Each row is a point on a landscape with many valleys, with its height.
From any point a ball rolls to the lowest of the 5 points nearest to it. It stops when none of these is lower. Distance is the straight distance between rows; heights are no part of it.
Mabo (h 23.1): [  5   7   4  -3  -5   9   1  -3  -4 -11  -4 -29  18   6  -8   4   0   3
   6  -2]
damep (h 28.2): [ -6  17  17 -21 -14  11  -4  -5  -7   3 -14   8 -11   0   4 -24   6  13
  -5 -15]
Lil (h 30.0): [  1 -12 -27  11  -2 -22   1   2  16  -3   6   4  30   0  -3  18 -27   0
  -6  12]
vemu (h 54.0): [ -5 -26 -25  18   9 -18   5  11   0  -1  14   4  12  -8   0 -15  -1   6
  -3   0]
rubu (h 58.4): [-10  -9  -8   5   4 -10   6   4 -12 -13  -8  30  -3 -16   2   6  10 -10
  -9   1]
Kif (h 13.9): [  5  11  28   1  -1   7   5  -2   1  -9  -9  16 -18  -4  20 -15   7   9
 -18 -12]
Bigi (h 20.0): [  4  -5  -4 -11  -9   9   5   0  -8  -3 -13 -24  17   9 -16   9   4   6
  12  -3]
nebib (h 21.0): [ -5   2  16   1   6   4  -3   2   0   6   2   0 -16  -8   8 -16  14   6
   2  -9]
Kub (h 45.6): [  4   6   1  10   5   9  -5  -6   9  12   4 -12  -7   3   2 -13  -4  -3
   2 -11]
Mipu (h 27.5): [  4   2 -25 -17  -1 -15   9   1  16 -14  -2   3  34  13 -18  24  -6  -1
  24  17]
fer (h 27.6): [ -1 -18 -20   7  -5  -8  -6   0  12   1   5   5  23   4 -12  24 -13  -3
   2   8]
gat (h 30.5): [-14 -14 -16   6   8 -16   3   6  -1 -11   0  31  -1 -21  -1  -1   9  -1
   4  -7]
ruted (h 35.5): [ -6  13  14 -10  -3  18   2  -9  -6   3  -8   0 -21  -3  -7 -27   0   9
   1 -15]
nar (h 14.0): [  9  11  26  -2   4  -1  -4  10   0  -5  -8  20 -13  -4  16  -3  15   5
  -8  -7]
Pame (h 53.1): [  5   7   4   9   4  19  -9  -3   1   6   7 -20   3   7  -4  -8 -10  -4
   4   2]
mebo (h 28.8): [ -5  -3   2   4   5  -8  -2   6   1 -11   5  21 -19 -12   3   2  11  -4
   4   4]
lem (h 30.9): [ -8   3   8 -11 -11  26  -3  -4 -11   4  -9 -24   9   9  -2   2 -13  -9
   1  -4]
Bapu (h 12.1): [ -1  10  33   3  -6   6  -3   5  -5   0  -9  14 -11  -5  20  -7   3   8
 -23  -8]
Gaseb (h 29.8): [  6  -2 -14  12  -2   0 -12  -9   4  -3  11   0  -2   3  -6  11  -9 -12
   6   7]
Riro (h 11.9): [ -1  -2  22   9   8  -5   2   1  -5  -2 -16  23 -20 -11  20   5   6  -4
 -25   3]
zofi (h 15.0): [  2   3  26  -7   2  -2   7   3  -3 -12  -2  18 -16 -13   9  -4  16   8
  -3  -1]
rediz (h 42.8): [-16  12  14 -20  -8  19  -2  -6 -12   8 -11  -5 -16  -2   8 -22   8  14
   1  -5]
samon (h 14.7): [ -1  14  31   1 -15   2  -4  -4  -8   5  -7  14 -10   5  20 -14  -5  14
 -28 -12]
kon (h 41.6): [  2 -23 -24  14   5 -23  11  13   2 -10  13  18  10 -10   2 -18   5  11
 -11  -4]
zata (h 23.7): [  4  -1 -13 -10   1 -19   4   2  23  -8   0   3  28  13  -8  25   2   4
  12   9]
ves (h 29.2): [ -4  -8 -18   1  10 -11  -2   8   3  -4  12  18  -9 -10  -2   1   3  -9
   8  -2]
Segat (h 16.5): [  9   8 -11  -3  -8 -12   5   3  19 -10   0  -5  27  16  -7  21   3   5
   7  16]
Nudi (h 55.3): [-11 -25 -32  11   1 -24   0   7   5   3  14   6  11  -7   0  -7 -16   6
   2  -6]
tinif (h 36.4): [ -5 -16 -14   7   9 -10  12  14  -9 -13  -5  27   8 -17   4  -5   7  -3
 -14   0]
zule (h 23.8): [ 10   1 -13  -2  -4  -9  -1  -5  15  -6   0  -1  21  10 -10  31  -6  -3
   6  15]
gipo (h 32.1): [  6  10 -13 -12  -1 -18  12  -9  16 -15  -8  -4  22  21 -10  13   2  15
  21  13]
Sego (h 17.2): [  6   0  15  -4   6  -6   9   4   3  -4  -1   8 -19 -13   6 -13  12   8
   6  -2]
zoder (h 29.7): [  6  10  13   5   6  11  -6   0   5   3   6  -8 -20   2  -4 -13   0  -5
   3   2]
sebit (h 32.0): [ -6 -11 -28   7  -4 -14  -6  -5   3  -1   8  15   6  -6  -9   5 -10  -4
   0   3]
Tet (h 30.1): [  1   3  -4  17   3  -5  -3  -6  13   7  11   1 -12   2  -8   7   1 -10
   0   7]
Sol (h 46.5): [ 21  13  -4  -6  -4 -20   8  -2  14  -5  -1 -11  21  20 -15   7  15  12
  21   5]
guba (h 14.3): [ -1   3  15  -3   3  -6   5   6  -6  -4  -7  22 -16 -12  17   5  12  -4
 -19   0]
pagu (h 25.7): [  5  -4 -16   3  -2  -9  -1  -1  10  -4   9   2  24   0  -9  28  -7  -8
   1  15]
mipel (h 28.7): [-13   6   7 -15   3  17  -7 -10  -7   7  -4 -17 -15  -3   3 -24  -3  -1
   2  -9]
kesa (h 16.6): [  4  13  18 -12   9  -6  -1  -2   5  -6   0  12 -19  -9   9 -16   9   4
  -1  -6]
rem (h 45.1): [ -9 -12  -4   8  15 -14   5   3  -6 -14  -4  28 -10 -16   6   1   8  -4
  -5 -13]
rif (h 29.6): [ -3   1   8 -10  -8  33  -3   1 -16   2 -11 -31  12  11  -1   6 -11 -12
   6 -13]
Naf (h 38.6): [ -3   7   2  -9  -4  24   2   5 -18  -5 -14 -32  15  10 -10  10  -7  -5
   1  -7]
Difad (h 19.3): [ -6   5  12 -14  -8  28  -8  -7 -21  37  -2 -12 -13   9   9  -7 -12 -14
  -1  -1]
mafa (h 16.4): [  1  19  24  -7   1   5  -3   3  -1  -2  -8   9 -11  -7   8 -16   5  20
  -9  -9]
Naza (h 47.1): [  2 -23 -20  18   4 -26  26  12  10  -9   9  16  16  -5   4 -22  13   9
  -4   5]
Nis (h 12.7): [  3   2  27  13   2  -4  -3   5 -11   1 -16  20 -18  -1  18   8   2  -5
 -22   2]
rutid (h 18.0): [  1  -2  14  -3  10  -3   3   1  -1  -4  -1  19 -17 -11   7  -5  16   5
   2  -9]
Buri (h 25.8): [ -2   0  17  -2   6 -11   3  -3 -10  -8  -8  29  -6 -17   7   7  20 -10
 -17   2]
sura (h 33.8): [  2  12   7   9   3   5  -3  -6   7   6   9 -11 -12  -6  -2 -17   1   6
  -3 -12]
tuli (h 25.6): [  6   3  12   2  12   1  -9  -7   9   0   9  -3 -18  -6   0 -14   8   1
   8  -1]
mabip (h 28.9): [  6   9 -24 -17   2 -16  10   4  26  -8  -7   6  26  23 -12  17   0   7
  24  20]
muku (h 23.0): [  3   0   3   2  11  -3  -4   1   2   0  10  16 -22 -10   5  -6   5  -3
  11   4]
ruden (h 59.7): [ -3   3  10   0  -3  20   1   0  -7  -4  -4 -33   5   2  -7   3 -11 -11
   1 -10]
sipat (h 22.9): [ -6   0  11 -22 -10  24   4  -3 -22  22   0 -19 -10   2   1 -18  -6  -3
   6  -4]
zipe (h 41.2): [ -9 -17 -32  18   0 -13  -4   0   6   6  10   1  12  -3  -7   8 -18  -2
  -4   6]
rosuv (h 61.3): [ -5 -30 -28  10  -3 -26  -2   7  13   4  24   3  17  -6  -3  -3 -16   7
  -3  -1]
fef (h 26.8): [ 10   8   1   9  -3   7  -8   6   1   2   0 -26  17  16  -6   3   3  -4
   0  -6]
Fanib (h 40.0): [ 12   2  -5  16   4   3  -5   2  14  -2   0 -23   5   9  -9  11  -3 -13
   2   8]
lelo (h 33.9): [ 12   6   9  13   2  15  -4   3   5   6   8 -26   1  18  -8   6   1  -2
   1  -1]
mef (h 10.8): [ 12   5   6  -3  -7   6  -1   0  -1 -11  -7 -28  23  16  -7   4  10   4
   7  -5]
fuz (h 56.5): [ -8 -20 -27  11   3 -18   0   4   2   7   3  13   6  -3  -5   1  -2   8
   4  -2]
Bofu (h 29.3): [  5   1 -16   7   6  -7  -3  -2   2   4  13   8 -10  -1   0   0  -1  -8
   2   2]
popi (h 32.9): [-10 -17 -17   8   0 -17   7  10  -3 -10   1  17  -1 -14   1  -7  10   5
  -4  -6]
Kemon (h 32.8): [ -7 -19 -31  17  -3 -16  -1   2  13  -1  15   7  11  -4  -6  15 -19  -3
  -3  13]
kop (h 12.5): [ -2  -6 -19  -8  -5 -14   9   5  20 -16  -4   2  24   5  -6  30 -14   7
  15  10]
tase (h 16.8): [  3   3  12 -20 -12  21   2  -1 -24  29  -1 -24  -3  14   0   8  -2  -8
   2   1]
Bepe (h 27.4): [ -3  -5  -5   5   8 -17  -6  -3   3  -1   7  19 -15  -8   1  -6   5 -11
   2  10]
zeg (h 72.6): [ 18  10   4   0   0  -2   2   8   4 -11  -5 -17  25  19 -14   6   9   3
   2   6]
vefe (h 33.1): [ -5   7   3  -1  -4  26  -5  -6 -13  13  -7 -26  -4  -2  -4  -9 -10  -6
  -3  -3]
bafom (h 67.8): [ 19   7   5  -6  -5  -1   4  -1  19 -12   7  -6  20  15  -4  17  -1  -5
   2  12]
rutas (h 16.0): [  8  -3  20 -15  -7  19  -2   4 -31  28  -5 -22   8   7  -1  14   1 -13
   4   5]
Seraz (h 14.2): [  4   4  29  -3   5  -3   7  -4  -3  -2 -20  20 -15  -6  21   2   7   6
 -15  -2]
Koru (h 6.8): [ -2  22  26   7  -8   0   0  -3  -9   6  -9  17 -20  -3  32   5  -1  10
 -29  -2]
sar (h 18.4): [-11   4   4 -12  -3  24  -4  -4 -20  16  -2 -24  -2   6  -2  -3 -11  -6
   7   3]
Par (h 36.2): [ -9 -17 -32   5  -2 -16   1   5  -1  -3   4  19  -1  -6  -6  -4  -1   2
   7  -9]
lam (h 36.6): [ -8  11   7  -7   5  15   1  -8  -7   6  -7 -10 -16  -6  -2 -23  -6  13
   5  -5]
Resu (h 29.9): [ -7 -10 -25  11   0  -8 -10  -3   6   1   9  11  -3  -3  -3  12  -8 -12
   5  14]
dev (h 31.1): [ 11   4  -1  11   8   0  -6  -2  12  13  19 -17  -8   3  -5  -6  -1  -8
   3   6]
Vunip (h 18.2): [  0  15  33  -9  -3  11   7  -6  -4  -1 -15   9 -17  -4  16 -15  13  21
 -14  -9]
seraf (h 29.5): [ -4  -4 -18   3  -1 -12  -7  -4   4   9  16   4  -3   0  -2  11  -9 -12
   0   6]
fikos (h 36.7): [  5   3  -3  11   1  15  -9  -6   6  -2  12 -25   2  11  -9  -4   0  -3
   1  -3]
Luse (h 30.2): [  5   4 -12  10   0  -4  -8  -7   6  -6  11  -8  -3   2  -5  19  -6 -14
   7   6]
Rima (h 31.3): [-16   9  11 -16  -1  24   2 -13 -16  14  -3  -9 -17  -7  -4 -24  -8   8
  -3  -8]
fenu (h 21.5): [-15   5  12 -20  -3  31  -6 -11 -12  14  -6 -10 -10   3   1  -7  -5  -3
   1  -4]
Pib (h 18.1): [  5  -8   8 -17  -9  24   0   1 -25   6 -12 -31  12   6  -2  12   4 -16
  16   5]

Where does a ball stop that starts at each point below?
mipel => rutas
Rima => rutas
rediz => Koru
ruted => Koru
kon => Koru
vemu => Koru
